Each scene shows the same named points in several views. A view is turned or mirrored, and shifted as a whole, has a little noise and may leave points out.

Scene 1
View 1
J520: [ 11  15  -2   5  12 -27  -2  15  -5   0  13  28 -13   6  -8   5   3  -9
   2  29]
J581: [  7  27  -2 -22  -8 -12   4  15  17 -12  -9  20  10   7 -25  -2 -23  11
  16  33]
J444: [ -3  26   2  -3   2 -23   6  18  13  -7  10  21 -12   4 -27   4   1 -13
  -4  24]
J152: [ 12  28 -10 -12   8   4  11  22  33 -25  -7  24  12   9 -23  10  -5   8
   6  19]
J345: [ 22   9 -10   9  18 -16   1   7  -4   2   4  29 -10  11  -4   8  14  -1
   2  28]
J695: [-14  22   2   3   1 -24  11   5  12   6   7  11 -25   3 -42   3  26 -28
 -17  21]
J278: [ 23   1  -9   3   2 -27  -4 -19 -24  23 -11  21 -13  11  -7  -6   7  10
  12  45]
J525: [ -5  22   0  -6  -3 -18  10   5  14   3  -2  13 -11   5 -36   1   9 -12
  -4  26]
J903: [ 21  16 -12  -2  12  -5   5   7   9  -6  -6  26   3  11 -12   7   4  11
   9  28]
J139: [  1  29  -1  -5   8 -11   8  26  24 -18  10  24  -2   5 -25   9   0  -9
  -3  19]
J735: [ 17  26  -9 -17   4   2   7  18  25 -21 -12  26  18  11 -18   6 -15  17
  14  26]
J381: [ 13  13  -3  10  15 -29  -3  18  -6   0  18  29 -16   5  -5   7   6 -12
   0  28]
J483: [ 17   9  -8  -8  -5 -20   1 -15  -9  16 -20  16  -4  11 -20  -6   0  11
  12  42]
View 2
J695: [ -3  28  34   4   0  11 -34 -17  18   3   6 -37   0  24  20  -5  -3   8
 -13   2]
J278: [-32 -19   8 -25  -4  22 -25  -9  -7  11 -11  16  -8  17  34  -7  11  11
 -34   0]
J444: [-18  24  23  10   3   0 -29  -2   4   0  -2 -17  -2  17   3 -11   2   1
  -6  14]
J903: [-21   9   0   1  -4   5 -23 -21 -13   4  -3  11  -9  10   3   1   6  -4
 -16  23]
J525: [ -7  17  22   8   0   7 -21 -15   4   4  -3 -23  -7  15  12 -11  -3   4
 -16   7]
J152: [ -9  24   1  23  -1  -7 -14 -23 -16   1  -4  -2 -13   3 -17  -4  -3 -11
  -5  33]
J581: [-17   6   8  20   5  -5  -6  -3 -19   3 -16   1 -16   0  -7 -25  -2  -4
 -13  20]
J520: [-31  14  16  -5  -1   4 -38   1   2   1   1   2   4  20  12  -3  11   4
  -8  14]
J483: [-20 -14   8  -9  -2  16 -13 -15 -12  11 -15   7 -14   9  24 -15   2   6
 -33   6]
J139: [-14  32  17  19   1  -7 -27  -8  -1  -2   1 -13  -2  13 -10  -7   1  -5
   0  24]
J381: [-35  16  14 -11  -2   5 -43   2   6   0   4   4   7  24  12   2  14   5
  -7  14]
J735: [-16  13  -3  20   0  -6  -9 -16 -24   1 -12   9 -16   0 -16 -11   0 -10
  -9  31]
View 3
J581: [-13  22   8  10 -30 -21  -7   1   0  20  26   6   5   4   1  33   5  -2
 -14  -5]
J903: [-19   7  13   9 -10  -6 -12  -2 -10  -2   2   2  15  -7  -1  27  21   0
 -14  -1]
J525: [-10  23   4  -5 -10   9   5   6   3   0  15   8  20  -4  -4  43   2 -15
  11   4]
J695: [-11  17   0 -23   5  28   7   8  11  -9  11  15  32  -9 -13  53  -4 -18
  28  14]
J381: [-11   6   7  -1  -8   3 -13 -15  -1  -6  -9  20  43   3 -11  32  13  13
   8  11]
J139: [-19   2   4 -14 -10  -4 -15   5  10  11  21  18  16  -3 -13  44   5   3
   1   3]
J278: [ -2  33  15  28 -18   5   7 -18 -21 -17 -21  -3  38   4  10  17  20  -4
  -3   7]
J345: [-15   5  12   7  -5   3 -12 -11 -11 -12 -13   9  34  -5  -5  26  21   6
  -3   5]
J483: [ -7  36  14  25 -22  -1   9  -7 -18  -6  -5  -6  23   2  12  23  15 -12
  -9   1]
J444: [-11  15   3  -8 -12   2  -6  -2   9   6  15  18  26   1 -10  43   1  -1
  11   6]
J735: [-23   5  11   8 -21 -23 -17   6  -3  17  23   3  -2  -5  -3  31  15   0
 -24  -9]
J152: [-25  -2  10  -4 -12 -14 -18  11   1  15  26   6  -3 -11  -9  37  14  -3
 -19  -6]
View 4
J345: [-13  21 -11  16  10  -9 -29  -4 -15  24   0 -10  -1  12  -1   4   0 -22
  14 -32]
J381: [-21  23 -13  26  11  -3 -35   7 -14  17   0 -14 -11   9   8  12   7 -14
  15 -23]
J903: [ -8   8  -7  14   2  -8 -17  -8 -10  24   1  -5  -4   2   5  -9  -5 -37
   3 -30]
J278: [ -2  -3 -10   8   2  -8 -46 -20 -25  33 -10 -12  -7  13 -28  -9   3  -6
  25 -33]
J695: [-27  -7 -16  -5   2  22 -28  30 -13  17  26  -8 -12   4   4  31 -10 -18
  25 -14]
J520: [-20  15 -12  24   9  -1 -35   5 -12  17  -1 -11 -12   5   7   9   7 -14
  13 -21]
J735: [ -7   2  -4  19  -4  -4  -4  -6   1  19   3   1  -9 -12  19 -15  -7 -52
 -12 -25]
J525: [-17 -12 -11   1  -5  15 -23  13  -9  20  15  -4 -15  -3   4  11  -8 -25
  14 -16]

Which points are out of place in each view (at most two, in the order of its rows)? Write none if all are in place.
view 1 | none
view 2 | none
view 3 | J695
view 4 | J735

Scene 2
View 1
J793: [ 18 -21 -10  -8 -18   9  13   4  22 -34 -18   6   2  10  12   3  42   3
  -7  17]
J616: [ 50 -14  -4  -7 -37   6   6   7   9 -48 -19  -7   2   0  21 -17  54  13
  -5  15]
J762: [ 21 -41   6 -10 -26  16  21   9  27 -41  -7   7   2   0  14  -2  34  14
  -2  14]
J887: [ 11  -2 -26 -19   1  -2  12  -6  25 -28 -33   6  -4  26   8  13  52 -12
 -20  24]
J101: [  7 -29   3  -9 -20  16  17   4  19 -36 -23  12  10  -2  11  -1  46   3
 -14  10]
J908: [ 12 -54   6  13 -40  26  16  21  16 -33  12  13  12  -2  17  -6  19  23
  15   6]
J920: [ -1 -37   5 -16 -12  17  25   4  31 -34 -18  15   4   0   7   7  40   3
 -17  13]
J183: [ -7 -18  -7  20 -34  22   1   9  -7 -24 -21  18  32   1  14 -11  48   1
  -7  -4]
J349: [-39 -54   7  -8  -1  28  33   6  39 -18 -13  33  10   4   0  24  22  -2
 -16   7]
J35: [ 45 -26  -1  -1 -41  10   8  12   9 -46  -7  -3   4  -2  20 -17  45  18
   5  12]
J85: [ -2 -34 -14  -3 -11  13  19   8  28 -24  -5  15  -2  19   9  16  27   4
   1  17]
J382: [ 14 -19 -15   9 -28  13   5   8   8 -30 -12   8  11  13  15  -4  39   5
   1  10]
J402: [-18 -20   2  -2 -18  22  12   0   6 -28 -38  22  27  -6   7  -2  59  -9
 -28  -1]
View 2
J101: [ -7  19 -21  15  -7  11 -19   0   0   1  17  -1 -25  -2  -3   9   7  20
   5 -14]
J616: [ -4  37   0   9 -11   7 -29  12  29 -10  15   7  -8  24  11  15   5  22
 -29 -28]
J35: [ -2  30  -6  13  -9  11 -24   1  27 -11  16   2   2  18  22  19   0  11
 -23 -31]
J920: [ -4  12 -30  22  -7  19 -11  -2  11  11  10  -3 -19  -4  -8  -5  16  21
   7  -6]
J887: [ -5   8  -4  23 -18  -1 -27  11  -1   8 -13   8 -36  22 -22 -13  32  43
  -9  -2]
J183: [ -6  24  -8   5   0  -2 -28  -6 -23 -13  27   0 -35  -7   9  28  -6  16
  12 -21]
J382: [ -2  13  -3  16 -10   0 -27  -7  -6 -10   8   1 -19   8  12  15   5  19
  -5 -20]
J908: [  1   7 -25  24  -5  15 -13 -22   9  -7  14  -9   3  -4  29  18  -2   1
   3 -23]
J762: [ -2  17 -25  25  -8  22 -13  -9  27   1  14  -5   5   3  17   7   5   9
  -7 -21]
J349: [ -2  -9 -48  33  -4  24  -1 -22 -13  18   7 -11 -26 -27 -10  -9  18  15
  36   5]
J85: [  2  -6 -22  33 -13   9 -17 -15  -1   3  -7  -4 -15   3   4  -3  17  19
   5  -9]
View 3
J762: [ -7 -21 -30   2  -3   8  20  32  -6  -8  -6  13   3 -42 -11   1  -1   9
  24  17]
J402: [  1  -5 -20  -7 -18  -1 -17  27 -12   9 -14  28 -41  -4  -8 -16 -13  14
  11   3]
J85: [-10 -25 -35 -11   6  13  14   8  10 -19   9  21   0 -40  16  -9  -2  16
   7   4]
J382: [-10  -8 -19 -11  -8   9  15  14   0 -19 -16  11 -12 -16   1 -16  -3  -4
  27  15]
J887: [ -4 -37 -19 -16   7   3   2  12  11 -18   0  -4 -31 -22 -13 -31 -18  -6
  16 -31]
J920: [ -3 -25 -33  -2  -2   3   2  29  -4   0   3  21 -13 -35  -9  -5  -7  18
  12  -1]
J793: [ -7 -24 -23  -7  -2   6  12  23   1 -14  -8   6 -13 -28 -10 -14  -6   1
  22   0]
J908: [-11  -7 -31  -1  -7  14  24  23  -4 -12  -9  24  11 -37   8   6   8  13
  23  38]
J101: [ -4 -17 -25  -3  -8   4   2  30  -8  -1  -9  16 -18 -25 -13  -9  -7   9
  20   5]
J349: [ -1 -19 -42  -8   1   7 -12  18   1   7  17  47 -16 -38  19  -2  -6  42
 -13   1]
J616: [-11 -18 -15   1 -10   7  26  35 -10 -16 -26 -12  -5 -24 -31 -11  -3 -18
  48  14]
J183: [ -6   9 -14 -12 -21   6   0  15  -9  -6 -25  25 -28  -1   7 -15  -5   4
  22  27]
J35: [-12 -13 -19   1 -11   9  31  34  -9 -17 -23  -4   5 -30 -21  -4   1 -11
  44  27]
View 4
J183: [ 16  -5  -8  28  14   7  17  -6  -3  -4 -11 -28  -4  41  25  -9 -16  14
   6  -1]
J616: [ 20   0  -6 -15  -2 -26   9   8 -13  -6 -11 -34  12  27  -9 -11 -13 -18
  18  30]
J349: [-23 -21 -59  38 -11  38  12 -24  13 -31 -34  -6   3  13   5  12  -5  15
   3  -7]
J35: [ 22  -5 -13   1   1 -22   6  12 -13 -12  -8 -40   3  25 -13  -4  -9 -19
  14  29]
J85: [ -4 -31 -35  15 -13  16   4 -12   9 -13 -33 -20  -7  14   0   1   0  -8
  20  11]
J402: [ -6   8 -18  15   3  15  29 -21   0  -9 -18 -11  18  35  21  -8 -23  20
   5 -10]
J382: [ 14 -20 -11  13  -1  -1   7  -3  -1  -2 -20 -30  -8  28   9  -9 -10  -3
  18  13]
J793: [  2 -16 -21  -2 -11   1  10  -9   1  -7 -26 -23   6  22  -1  -6  -8  -9
  20  16]
J762: [  4 -10 -36  12  -6  -4   6   0  -6 -23 -18 -28   6  15 -15   6  -5 -13
   9  22]
J887: [-14 -21  -9 -30 -28   8  18 -29  13  11 -40  -5  20  21   9 -18 -13  -7
  36   9]
J920: [-14 -12 -45  13 -14  15  14 -17   6 -25 -30 -12  14  14  -7   5  -6  -1
   9   8]
J101: [ -1  -3 -27   7  -4   3  16 -11  -2 -15 -19 -20  13  24   1  -2 -13   1
  10  10]

Which points are out of place in each view (at most two, in the order of its rows)? Write none if all are in place.
view 1 | J908
view 2 | J101, J762
view 3 | J85
view 4 | J887, J920
